Each row is a point on a tangle of strands that fork and nearly touch. The rows are in no order.
In the rows, zero is written as 128.
Points whose rows are less than 65.1 apart are linked; no others are. Some points are linked to none.
j944: [136 130 105 201 130 146 127 127 119  92 110 108 179  90  86 120  98 127
 153  93]
j518: [130 166 137  69 160  97  90 146 168  90 126 161 134 123 193 142 138 149
  94 196]
j861: [167  87 139 126  79 132 129 151 151 160 103 116 160 114 117 115 155 134
 142  50]
j399: [128 100 166  90 149 128 141 134 136 139 142 147  94 121 170  73  84 152
  84 122]
j800: [ 96 179  92 149  86 131 124 117  89 123  76  61 148  93 114 146 144 151
 160 150]
j508: [128  64 133 106  99 120 162 101 121 186 166 112  86 147 105  98 127 132
 129  80]
j928: [164  70 131 121 137 105 126 142 150 141 121 142 150 107 103  92 155 136
 111  40]
j952: [ 82 172  84 136 114 144 153  85  64 142 147  95 113 147  95 170 139 131
 161 170]
j967: [165  69 128 134 167  90 118 135 153 127 120 157 150  97 100  96 148 136
  96  43]
j378: [ 93  95 169 100  91 148 149 121 123 167 139  90  51 152 161  80  74 126
 112 164]
j117: [118 126 132 180  89 141 113 159 133  87  52  79 162  91 123  87  77 125
 118 104]
j938: [149 165 140 123 117 181 132 135 142 147 152 160 145 167 150 193 156  96
 178 182]
j711: [147 117 159 105 177 137 153 123 130 145 189 182 101 164 145 135 127 134
 121 127]
j534: [ 94 123  77 130 177  79 119  82  89 131 127 132 107 106  69 138 154 129
 114 119]
j886: [115 108 177 104 112 165 153 128 142 174 161 137  83 161 173 120  90 109
 139 172]
j836: [ 99 104 106  75 148  78 132 102 107 153 131 126  93 115 109 100 154 148
  86 117]
j343: [124 157  93 127 130  97 118 112 107 119 105 117 145 110 104 153 172 139
 135 121]
j571: [111 165 149  76 147 117  99 151 156  96 108 145 118 121 200 129 115 140
  92 208]
j683: [126 106 185 109 137 169 157 124 135 165 177 161  86 165 173 120  84 114
 135 160]
j520: [158 107 147 170  61 187 147 141 135 159 125 105 163 138 112 139 110 121
 188  89]
j704: [122 137 120  83 110  90 108 146 140 126  89 119 136 106 141 126 164 145
 100 120]
j116: [ 85 146 117 116  71 139 144 107  91 166 125  81  93 150 122 143 126 124
 153 170]
j572: [129 115 129 174  48 178 141 143 116 143  96  63 154 115 104 114 100 140
 180 102]
j69: [137  78 132 145  89 150 150 124 123 155 131 110 126 133  98  97 114 128
 142  65]
j302: [118 105 181 143  77 192 147 151 142 161 127 107 104 158 155 111  68  96
 154 151]
j721: [148 128 124 147 154 140 149 117 115 128 166 160 134 159  93 161 147 121
 145 103]
j247: [ 93 132  87 132  83 127 153  83  73 172 138  82 107 137  81 142 150 142
 172 130]
j370: [ 94 144  84 138 185  82 125  89  92 111 140 144 111 121  84 143 139 123
 107 138]
j947: [ 59 117  92 112 141 103 132  91  81 130 120 103  63 117  95  87 113 126
  92 144]
j274: [148  65 142 119 137 113 136 139 144 143 123 134 128 105 117  73 124 139
  99  53]
j136: [136 138  97 184  98 142 128 129 119 118  88  74 194  75  88 133 145 157
 186  84]
j372: [145  96 159 148 196 134 152 130 134 103 174 177 111 134 132  91  75 123
  92  93]
j626: [116 128  78 178 174 110 120  88  89 117 135 128 145 104  57 148 140 132
 148 108]
j24: [118 130 118  83  92  87  99 152 141 129  62  97 138  94 145 107 159 151
  92 120]
j405: [ 88 189  98  81 167  89 124 103  98 111 149 146  97 148 130 175 160 134
 102 196]
j385: [131  85  95 130 122 107 127 102 105 165 111 108 134 102  67 113 167 140
 141  64]
j277: [159 123 156  97 193 117 143 118 133 135 195 199 108 163 146 145 144 145
 116 131]
j489: [130  68 160  82 110 125 167  98 130 190 177 119  62 152 153  87 101 140
 114 123]
j864: [182 146 128 147 133 109  89 163 182  83 106 149 182 117 154 147 154 124
 123 104]
j76: [134  89 131 126 112 131 145 127 126 150 131 122 124 127 107 102 126 129
 126  73]
j355: [146 122 131  86 171  85 119 128 143 117 143 166 127 124 136 128 160 152
  95 118]
j59: [132 178 131  99 122 115  81 163 177  85  92 136 153 117 188 152 141 125
 113 190]
j96: [168 126 143 167 129 155 128 154 153 101 123 147 168 130 128 136 119 112
 141  85]
j973: [145 156  83 194 152 115 113 109 117  92 122 119 188  98  89 164 160 137
 166 112]
j461: [ 95 142 114  54 141  78 123 113 113 137 126 132  96 125 141 126 161 157
  86 161]
j27: [104  84 147  67  87 108 136 123 125 180 123  82  73 125 159  68 113 154
  92 138]
j768: [136 192 126  95 121 126  76 163 177  94  90 138 160 128 191 168 162 118
 136 211]
j97: [103 143 166  58 116 131 113 148 145 148 110 131 102 133 198 118 117 143
 111 206]
j808: [156  86  97 160 185  83 108 106 118 130 129 156 151 103  61 143 175 133
 129  63]
j369: [122 116 173 148 103 191 143 159 139 130 127 125 115 149 151 109  66 102
 136 136]
j349: [109 109 179 112  85 158 128 158 146 152  97  96  97 136 177  84  82 120
 117 157]
j854: [136 109  89 161 184  74 103 100 117 117 119 145 149  93  72 144 159 131
 121  86]
j829: [126  71  95 164 161 107 112 101 115 135 108 126 136  84  53 104 122 126
 127  56]
j4: [151 112 143 174 174 121 127 142 152  77 143 165 148 122 129 110  89 111
  98  95]
j198: [115 155 168 130  99 191 135 148 143 146 120 128 126 157 169 151 110  86
 167 205]
j100: [147 118 144 169 167 161 156 135 125 108 170 170 133 156 105 136  94 106
 133 102]
j295: [112 148 174  65 137 133 108 154 153 124 109 147 109 124 208 110 104 143
 103 214]
j234: [164 106 156 134  55 171 139 142 152 184 119 114 154 141 136 157 141 114
 191 106]
j262: [111 101 127  83 135 104 143 114 116 154 140 127  90 127 128  98 136 143
  97 114]
j962: [133 173  95 174 135 160 149 106  94 122 152 121 159 143  92 181 144 132
 179 136]
j150: [150  86 131 132 172  85 115 134 153 111 122 154 140  94 118  88 130 135
  85  70]
j920: [ 81 132  72 126 147  85 117  83  82 127 103 106 105  98  80 126 146 135
 111 129]
j160: [104 189  83  77 145  64  98 114 117 102 110 130 128 119 131 168 184 148
 103 180]
j851: [157 117 177 147 168 151 133 161 168  88 146 168 133 130 174  98  68 116
 101 113]
j563: [146 139 149 134 145 165 140 139 138 124 162 165 129 160 143 157 121 107
 142 135]
j205: [175 162 114 180 131 167 140 125 121 120 153 136 182 148 102 190 163 129
 191 115]
j208: [172  87 127 167 124 139 130 140 142 125 113 139 173 108  87 114 133 126
 145  38]
j595: [102 178  69 130 141  93 125  87  79 128 119 111 138 113  87 176 184 143
 149 150]
j373: [140 190 127  88 116 144  90 154 166 118 106 146 153 141 181 184 175 115
 156 212]
j130: [ 87 171  84 143 100 125 131 109  80 120  88  72 130 109 102 140 133 141
 148 156]
j177: [ 61 132 122 110 104 123 128 122  90 122  94  73  70 125 132  78  90 132
  84 162]
j576: [ 76 106 129 106 104 122 133 126 103 133 108  77  68 124 134  62  90 135
  82 144]
j155: [ 91 201  97 100 159  90 115 113 107  94 136 139 109 141 143 170 144 126
  99 206]
j362: [157 136 133 125 206 113 140 115 131 112 191 193 119 166 122 159 155 134
 115 134]
j268: [129  96 183 117  95 161 136 160 153 149 112 115 109 130 173  87  85 123
 121 124]
j313: [103 143 127  76  85 118 139 114 112 177 132 110  98 148 136 156 159 130
 142 165]
j36: [ 68 109  76 106 140  87 119  88  79 144 107  94  81  96  81  97 137 132
 100 126]
j898: [148 102 125 119 204  88 136 111 126 128 170 183 115 139 100 133 160 138
 106  96]
j493: [121 110 189 136  66 188 136 160 154 168 107 103 116 151 167 107  84  95
 161 170]
j43: [ 80 133 120 127 169 120 150 104  93 109 152 135  76 138 114 106  90 120
  92 145]
j803: [121 201  83  94 138  74  85 123 132  92 111 132 146 130 147 185 186 139
 117 189]
j623: [ 95 140 126  73  97 113 129 126 115 153 117 110  96 135 147 137 146 137
 117 167]
j144: [ 90 134 146  83 104 141 154 110 115 177 160 122  67 166 156 143 120 118
 134 193]
j98: [111 151 155 113  70 154 112 158 136 140  78  93 129 130 164 132 120 118
 137 170]
j635: [ 91 158 120  79 138 118 145 101  96 156 168 141  84 166 133 167 153 127
 125 181]
j699: [113 145 104 107 139 106 137 104  99 147 147 136 112 144 104 158 167 133
 131 133]
j573: [105  84 127 114 107 110 118 143 128 126  80  81 108  94 127  51 104 133
  78  92]
j971: [159 150 104 190 122 160 146 119 116 126 136 110 193 114  81 166 160 150
 203  91]
j995: [104 124 169 109  71 156 127 155 141 159  92  89 104 138 168 114 105 114
 133 166]
j769: [149 118 166 137  95 179 138 155 150 147 128 134 143 147 149 141 116 104
 161 122]
j524: [144 162  84 122 138  66  89 122 138 102  98 131 168 102 116 158 193 147
 123 126]
j359: [153 136 122 120 210  76 118 119 140  96 177 192 125 148 127 152 161 140
 101 138]
j484: [114  77 101 151 164 109 125 106 111 128 121 128 115  97  69  94 114 121
 108  68]
j752: [113  99  96  70  74  76 130 103 109 192 109  84 107 115 102 116 188 150
 122 105]
j152: [158 196 100 134 124 131 100 136 143 103 114 129 171 135 149 194 180 129
 161 165]
j440: [111  93 123 139 100 110 111 151 131 113  57  75 132  81 120  54  97 128
  86  88]
j681: [ 84 161 133 103 140 119 126 134 117 105 117 122  93 132 162 118  97 126
  88 182]
j333: [140 138 168 109 150 166 142 135 145 145 171 172 111 164 163 156 123 107
 144 164]
j728: [152  78 112 151 191  86 118 113 130 127 140 165 137 112  70 125 157 131
 115  61]
j240: [178 170 117 161 119 175 129 129 133 133 148 135 181 151 124 201 178 125
 201 131]
j450: [162  86 178  97 120 142 137 153 161 155 139 149 124 126 170  95 115 140
 116  93]
j655: [108  80 126  88 109  99 125 130 121 149 102  92  94 100 131  54 119 144
  79 100]
j192: [118  93 144 109 166  94 126 132 133 110 122 139 102  93 155  49  78 146
  61 115]
j55: [138 143  90 222 178 124 121 103 111  81 155 139 177 109  73 157 112 118
 149 124]
j88: [136 108 184 124  60 173 126 168 166 171  96 112 135 138 171 120 109 102
 161 155]
j737: [ 93 167  81  77 152  44  94 108 113 107 103 127 122 103 121 146 179 150
  87 166]
j976: [113 124 130  87  52 117 140 116 125 194 120  87 103 149 134 156 156 132
 160 150]
j211: [ 80 154 101 109 110 108 122 119  92 124  98  94 102 121 121 124 132 131
 108 156]
j215: [ 98 127 168 108 121 166 146 137 128 143 141 127  83 153 172 113  85 116
 121 178]
j901: [115 151 135 119  78 143 118 149 126 131  85  95 133 124 149 136 129 126
 138 146]
j394: [177 127 159 168 120 183 127 170 169 105 122 150 172 137 146 139 110 101
 150  98]
j122: [130 106 157 112 167 126 144 132 134 118 150 156  99 128 157  88  86 137
  85 117]
j257: [ 86 100 153 112  92 141 139 127 113 145 122  79  62 141 146  65  76 127
  98 146]
j469: [ 79  97  83 102 112  96 134  85  85 162 126  90  77 118  81  99 148 134
 112 113]
j677: [100 146 149 132 153 157 145 136 121 105 146 140  93 149 154 117  71 108
 103 164]
j963: [114 184 105 167 113 131 115 135 113  83  89  96 160 109 135 147 114 124
 135 162]
j92: [155 135  85 174 155  61  78 116 142  92 102 135 188  85  97 151 182 139
 131  94]
j689: [100 139 135 126 168 135 150 123 111 108 161 146  91 148 136 120  87 115
  98 148]
j309: [152 131 177  99 168 170 143 134 154 148 184 192 112 167 183 150 122 113
 145 180]
j630: [120 119 118 164 153 140 144 122 110 109 142 144 126 132  92 117  97 116
 124 106]
j254: [182 149 120 178 175  96  88 146 175  65 154 177 178 142 147 159 149 116
 121 123]
j535: [174 114 156 161  69 190 144 149 147 161 130 122 166 145 122 156 127 114
 194  90]
j749: [131 155  90 205 172 145 140  97  95  99 162 134 167 124  64 164 122 127
 167 128]
j229: [139 114 138 166  63 180 145 138 120 150 114  89 152 133 106 128 104 128
 180 101]
j379: [127  71 130  84  82 103 153 103 128 196 149  97  83 138 118  95 136 140
 117  97]
j454: [161  94 186 103 135 158 145 145 162 156 162 166 119 144 175 109 107 132
 130 115]
j44: [109  99 106 163 175 116 133 104 107 117 141 140 118 111  72 107  99 115
 116  91]
j164: [ 86 109 127 140 102 152 151 118  94 130 135  95  78 142 105  90  79 117
 119 133]
j25: [171 152 143 133 171 106  85 163 195  68 145 177 164 136 188 143 131 127
 100 147]
j351: [102  97 109  60 124  72 127 110 114 165 117 111  99 108 116  94 166 157
  85 111]
j615: [135 164 102 198 142 175 153 113  98 112 159 119 170 131  77 166 118 133
 183 130]
j321: [135 119 116 114 187  81 125 115 127 118 150 163 124 125 104 131 159 137
 100 109]
j151: [ 87 142 133  78 123 126 155  97 104 174 176 130  66 174 143 153 130 122
 130 190]
j415: [114 123 120 103 124 120 150 104 101 163 162 135  95 154 107 143 151 130
 134 124]
j209: [157  81 123 176 119 150 140 130 126 137 122 127 160 114  73 108 116 126
 156  44]
j589: [141 145 152 136 119 175 135 147 141 131 136 146 137 154 150 159 121 100
 153 145]
j838: [131 142  91 118 142  71 104 119 126 112  97 130 149  97 107 140 177 139
 112 112]
j983: [136  84 191 113 114 164 143 155 155 152 133 132 100 131 181  71  69 131
 112 120]
j632: [136  62 152  71  97 106 160 101 132 202 168 110  70 145 142  92 123 149
 116 110]
j866: [113 141 118 149 150 139 144 120 106 107 143 137 119 138 106 133 106 114
 121 128]
j297: [104  74 134  83  88 106 138 120 119 167 117  80  75 118 136  59 118 147
  90 112]
j556: [174 138 122 217 158 152 125 138 143  72 145 152 188 130 101 149 102 107
 148  97]
j526: [102 130 166  64 100 132 126 139 141 166 118 122  95 138 182 121 125 137
 121 191]
j741: [115 117 120 106  51 125 140 109 111 184 115  76 111 139 118 138 149 134
 156 124]
j570: [149 161 163 151 145 170 107 169 176  81 125 158 152 139 188 143  94  92
 126 177]
j495: [175 156 129 196 144 139 103 155 166  63 130 150 188 130 143 151 115 102
 135 116]
j629: [139 157 166 146 125 195 116 170 165 107 118 150 147 145 180 146  98  86
 148 183]
j430: [100 133 158  75  96 138 136 129 133 174 133 123  86 151 170 135 125 120
 135 190]
j358: [130 142 111 126 207  59 106 113 137  83 159 175 128 125 125 144 148 131
  83 144]
j835: [ 93 143  94  67 157  60 113 110 110 124 117 133 104 108 121 127 168 152
  83 150]
j662: [124 178 134 109 127 102  74 167 176  70  81 128 152 106 195 135 125 127
  95 191]
j697: [183 143 133 148 181  94  88 154 191  68 155 182 167 139 167 149 142 125
 108 131]
j991: [124 144 113 154  80 146 127 136 114 126  88  85 158 109 116 130 128 136
 158 113]
j190: [141 143 116 116  82 135 131 121 118 163 120 112 146 136 122 168 178 134
 168 118]
j996: [ 66 148 110 124 105 118 129 123  93 114  88  78  88 125 121  99 104 126
  96 162]
j614: [120  87 153 101 140 118 134 140 133 129 117 126  96 106 158  51  83 148
  70 109]
j891: [187 109 172 152 137 179 132 167 174 120 142 170 161 149 147 138 117 104
 151  88]
j765: [156 130 182 131 144 144 107 176 185  81 107 154 146 110 201  98  74 119
  96 143]
j206: [161 196  87 134 120 104  90 135 140  97  97 120 183 118 143 194 197 146
 160 151]
j111: [179 153 114 200 158 106  84 146 170  58 143 161 195 129 140 156 138 111
 128 115]
j802: [ 79 157 106 112  85 127 132 114  88 145 102  78  98 134 124 137 131 131
 131 167]
j488: [140  64 167  73 100 118 145 132 144 181 132 115  95 124 164  60 106 155
  96 104]
j242: [163 131 140  95 155 129 139 121 135 158 185 180 124 175 127 184 191 133
 151 133]
j933: [ 90 108  86 163 163 136 148  82  74 135 162 135  97 132  49 118 101 116
 139 118]
j853: [146  75 129 170  96 163 149 127 119 147 129 113 143 124  78  96 103 126
 156  54]
j223: [128 162 157  89 125 108  78 174 182  79  75 129 142 104 208 116 111 138
  89 192]
j503: [137 120  93 136 161  68  98 117 129 108 107 140 149  92  98 130 164 132
 107  94]
j688: [129  86 176 119 124 161 152 136 138 147 153 134  90 143 157  79  72 126
 113 109]
j332: [174 109 155 101 156 117 123 152 171 120 139 171 145 126 153 119 145 140
 109  92]
j17: [119 129 142 115 171 125 146 125 122 113 161 161 101 143 141 116 102 125
  97 130]
j251: [107  57 119 131  93 133 151  97 105 167 148  88  79 133  82  68 102 123
 125  81]
j497: [150 119 189  83 146 150 119 155 165 134 131 170 118 124 211 101  92 139
 114 174]
j643: [ 94  90 122  84 133 102 153  93 100 168 161 119  63 138 118  87 128 144
  98 122]
j743: [ 90 150 130 165  77 193 149 128  91 138 132  78 106 156 114 134  69 117
 164 176]
j909: [ 94 118 113 128 105 121 132 124 105 130  98  91 107 114 108  95 112 126
 112 118]
j634: [143 115 155 167 188 152 150 137 134  91 177 178 128 148 123 119  77 103
 111 102]
j778: [ 85 191 117  90 143 112 118 128 115 104 125 129 103 140 160 159 132 127
  99 211]
j911: [147 137 109 221 167 122 113 121 128  69 142 145 184 112  93 145 103 111
 136 109]
j551: [130 132 121 107 107 111 123 138 127 135 100 121 135 116 126 129 159 135
 120 109]
j335: [147 138 169 113 156 115  99 164 177  82 112 156 138 104 206  96  82 140
  77 157]
j905: [179  85 152 154 106 155 141 153 150 135 125 142 164 132 112 118 129 121
 150  45]
j718: [155 106 134  89 131 101 131 133 140 154 139 149 135 133 122 135 178 146
 122  86]
j127: [115 172 153 120 108 187 128 142 139 144 127 139 131 159 171 170 133  85
 169 227]
j455: [175  96 149  96 138 113 134 135 150 159 154 165 137 144 125 140 177 145
 130  74]
j293: [118 102 117 125 118 131 160  95  96 165 166 129 100 158  87 133 138 125
 144 102]
j224: [136 203  95  91 131 101  87 133 146 100 116 140 149 138 162 196 190 135
 132 197]
j918: [134 160 112 148 120 155 146 114 103 134 149 128 141 150 106 173 143 122
 166 133]
j353: [162 155 106 112 124 113 122 119 122 143 137 142 153 145 114 186 208 140
 160 118]
j714: [112 161 116 130 164 120 131 121 114  99 148 147 119 142 126 148 123 115
 109 154]
j173: [ 89  92  94 154  81 145 143  90  79 151 129  68  91 120  63  89 102 132
 152 117]
j288: [151 148 106 177 100 157 137 129 121 124 109  93 192 105  98 156 154 148
 191  94]
j142: [148 106 166 119  46 162 141 140 159 196 114 104 136 147 148 149 136 106
 188 135]
j230: [150 105 128 154 148 118 125 137 141 108 120 147 153 112 105 113 126 121
 117  72]
j243: [145  92 111 170 153 107 117 121 131 115 113 137 155  94  78 109 129 124
 123  60]
j438: [102  75 106 142  75 143 149  97  93 160 133  76  91 128  68  81 103 128
 143  96]
j84: [126 140 111 198 105 155 127 144 119  89  93  89 172  91  98 113  82 128
 149 110]
j659: [ 93 160  66 131 130 106 134  79  68 143 121  98 127 113  76 164 177 146
 157 139]
j125: [148 147  77 178 150  86  97 107 121 101 104 114 186  83  88 157 178 143
 154 100]
j602: [ 85 141 121  69 118 102 135 113 103 153 134 116  81 139 140 129 144 143
 103 167]
j180: [161  84 123 136 198  90 132 115 127 135 160 180 128 132  82 133 168 138
 116  72]
j267: [111 182  99 183 101 142 120 131 107  89  87  68 174  92 121 145 120 140
 159 151]
j18: [130 101 112 138 125  96 108 140 140 114  76 111 149  82 108  90 129 128
  97  75]
j319: [178 107 183 140 146 166 131 167 176 112 144 171 147 138 164 117 102 112
 127  92]
j775: [152 176 121 155 149 124 100 144 158  75 128 150 164 138 156 167 134 110
 123 153]
j555: [152  99 151 143 183 117 136 136 147  97 151 172 128 124 132 100  99 127
  94  87]
j747: [138 140 170  85 141 116  94 168 177  91  93 146 136 106 209  99  98 144
  84 174]
j504: [122 108 129 161  92 123 109 163 138  97  53  81 151  83 123  69  89 124
 100  90]
j756: [ 82 113 114 138 112 134 139 116  96 124 113  92  88 125 101  84  91 123
 112 126]
j658: [149 183  88 117 123  86  89 132 142  98  99 130 170 115 135 174 198 142
 137 137]
j771: [113 131 125 184  84 163 125 154 114 101  72  74 154 103 112  96  70 131
 139 116]
j402: [167  85 163 143  87 163 136 164 163 142 113 129 154 123 137 105 111 118
 142  61]
j841: [ 64 129 111 108 137 123 147 103  85 125 139 112  64 140 117  99  97 125
  96 157]
j433: [ 95 159  95 124 187  92 135  94  92 108 157 154 103 138 100 156 144 123
 104 158]
j727: [112 103 116 124 103 124 138 122 113 146 115 102 113 119 105 100 126 126
 122  95]
j742: [162 135  85 143 151  57  83 121 143 100 101 141 179  95 102 158 203 145
 130  97]
j695: [122  79 170  74  93 127 139 126 138 182 130  98  73 133 174  71  95 150
 102 140]
j710: [189 148 128 195 156 157 116 144 159  80 149 162 183 145 129 168 124 105
 151 111]
j466: [ 95 126 105 164 102 157 149 111  87 132 133  94 112 133  84 114  91 124
 149 123]
j597: [108 124 106 123  81 127 146 101  96 167 124  89 114 134  98 133 144 136
 150 114]
j931: [ 86 160 101 122  93 143 154  92  78 160 145  92  98 155 107 164 130 125
 157 169]
j286: [140 183 104 126 123 130 113 127 123 114 118 128 158 133 132 184 171 129
 152 153]
j748: [170 146 106 177 136 151 141 117 115 128 145 133 181 135  84 181 176 141
 191  95]
j687: [118 143  99 187  88 153 136 128 108 116  86  62 176  83  88 121 122 155
 181 105]
j734: [142 202 107  95 130 127  89 143 158 112 117 149 154 149 172 199 190 122
 150 208]
j653: [181 110 176 137 161 145 122 170 187  94 135 174 154 124 176 106  97 124
 109  98]
j114: [ 82 140  70 132 117 112 143  71  64 158 131  92 110 120  69 146 164 141
 155 133]
j271: [156 110 145 101 166 102 127 137 149 121 145 171 129 129 146 118 141 148
  98 100]
j289: [ 84 112  81 149 105 133 139  88  73 146 120  83 102 110  62 104 116 134
 146 115]
j878: [104  96 150 134  92 163 153 125 116 149 146 104  82 155 126  98  77 115
 130 131]
j611: [135 123 112 165 155 148 156 100  92 139 176 153 132 157  68 156 136 121
 159 100]
j424: [116 162  97 121 146 103 126 109 104 117 129 134 130 130 105 160 164 132
 125 139]
j946: [ 80 110  76 160 142 133 137  76  69 137 138 105  98 111  47 111 107 128
 145 117]
j203: [ 91 169 103 126 177 100 132 108 101  90 149 145 104 135 122 146 120 117
  95 171]
j992: [152 151 152  78 151 116  91 159 184  98 118 165 145 122 198 135 137 143
 108 173]
j147: [140 168  97 188 131 138 126 119 116  93 121 108 185 105 100 162 140 134
 168 123]
j354: [115  99 149 127 124 151 154 130 122 142 146 127  97 144 130  95  92 119
 117 109]
j83: [ 87 155  87 135 118 105 120 108  89 112  87  90 120 104 106 125 129 131
 118 144]
j649: [122 143 137  73 148 109 130 124 130 137 150 155 107 142 151 141 149 142
 108 154]
j460: [160  78 156  97 129 119 138 148 153 152 134 146 131 122 141  90 134 144
 109  68]
j356: [124  92 122  56 108  77 119 131 134 164 103 107 117 103 132  92 169 160
  87 103]
j244: [118  81 122 118 114 126 162  98 105 172 168 122  85 152  87 112 127 125
 136  85]
j517: [111 119  95 172 158 148 154  91  76 134 169 138 115 142  51 138 110 119
 153 113]
j789: [176 140 153 106 154 120  93 167 194  92 125 172 158 127 186 136 136 134
 114 142]
j910: [111 142 111 171  64 162 134 128 101 131  89  56 153 100 100 119 116 150
 176 117]
j818: [131 170 136 140 166 170 141 128 125 110 172 168 123 171 144 180 119  97
 137 180]
j511: [130 172 109 133 114 144 131 121 110 128 125 120 144 141 123 175 153 125
 158 146]
j705: [153 105 162 137  97 169 140 161 156 140 119 133 143 137 148 120 112 114
 144  96]
j675: [147 122 161 179 171 137 126 154 163  65 144 166 146 123 153 101  61 103
  92 109]
j213: [136 146 120 164 100 150 127 140 124 106  98 107 163 114 118 137 119 126
 150 107]
j663: [133 110 117 103 119 104 133 120 121 154 125 129 127 126 105 129 170 142
 124  87]
j248: [ 92 177 112  73 154 107 135 104  98 135 161 148  90 161 139 175 157 130
 115 198]
j978: [133 179 141 119 119 180 122 138 143 143 137 152 139 163 164 187 151  88
 170 214]
j220: [129 115 170 100 157 154 160 117 126 159 188 168  85 165 160 123  99 124
 123 147]
j113: [145 162 104 208 145  87  74 138 152  51 119 135 194 101 139 141 126 112
 118 128]
j371: [166  96 189  92 154 154 144 131 151 164 174 186 109 146 184 108 100 139
 124 133]
j217: [144 156 110 177 124 133 116 137 131  89 102 119 179 106 115 147 126 124
 145 115]
j431: [180  82 143 113 135 113 132 143 156 149 133 155 154 125 113 117 173 140
 127  45]
j966: [155 150 144 125 101 172 137 129 138 165 150 148 148 164 138 193 167 106
 187 155]
j104: [121 168 124 135  96 142 113 146 126 104  86 106 148 118 145 146 125 122
 135 152]
j696: [ 96 185  91 171  93 138 125 124  98 103  75  51 169  85 113 144 133 153
 169 155]
j651: [137 111 130 117 156  85 114 142 153 100 110 145 141  98 134 101 127 136
  85  97]
j49: [101 149 150 116 125 157 134 140 122 125 130 128  98 147 161 132  97 112
 120 173]
j825: [161 141 170 143 156 157 110 173 186  78 132 166 153 130 192 124  88 104
 113 145]
j945: [118 106 117  61  84  85 110 143 135 158  79  89 126  94 137  96 168 157
  92 110]
j719: [139 125 110 215 153 139 126 125 121  82 130 134 174  99  77 125  86 114
 143  94]
j270: [161 163 149 161 111 173  99 176 178  89  94 137 176 128 176 151 111  94
 148 155]
j990: [171 160 130 139 105 173 126 134 141 150 140 141 169 156 135 198 176 114
 193 136]
j729: [ 90  85 100  87 128  93 148  82  93 176 157 108  65 132  92  93 144 138
 106 113]
j121: [157 110 139 158 148 159 155 128 126 129 169 161 134 159  98 140 119 112
 146  84]
j222: [140  51 156  90 106 119 146 126 140 174 138 109  93 115 147  45 103 148
  92  81]
j548: [165 114 187  95 171 160 144 132 154 153 186 199 112 160 187 129 112 127
 136 161]
j979: [136 103 173 108  42 154 132 150 164 194  97  94 125 142 161 131 127 108
 173 156]
j725: [158 110 146 152 137 144 133 149 147 111 133 152 146 129 123 122 115 115
 125  77]
j562: [125 138 118 160 207  54  89 116 146  61 167 177 141 115 139 132 129 119
  74 145]
j807: [129 145 177 140 101 201 124 168 157 137 108 137 141 148 178 139 102  79
 166 195]

A fork is a point with three links, a tip a point with one. Leave the first point through the second and follow the links. Name the first fork or tip that comes.
j524 / j742 -> j910
j563 / j333 -> j928
j945 / j356 -> j36
j918 / j511 -> j524
j611 / j517 -> j251
j180 / j728 -> j838
j771 / j117 -> j222
j878 / j354 -> j211
j297 / j655 -> j911

Follow the links from the first point to the second, and from the first to the third. Name the last point that the two ways share.
j535 / j217 / j971 -> j910
j130 / j952 / j257 -> j211
j508 / j910 / j962 -> j524
j808 / j293 / j687 -> j838
j192 / j351 / j370 -> j36
j440 / j518 / j152 -> j911
j399 / j24 / j866 -> j36
j931 / j268 / j576 -> j211

A fork is a point with three links. Follow the links from the first point to the second and name the forks in between, in order.
j356 / j17 -> j36 j689
j728 / j719 -> j838 j524 j911
j836 / j150 -> j928
j683 / j192 -> j689
j789 / j55 -> j911
j142 / j658 -> j910 j524
j49 / j433 -> j689 j36
j749 / j293 -> j524 j838
j966 / j125 -> j910
j931 / j800 -> j211
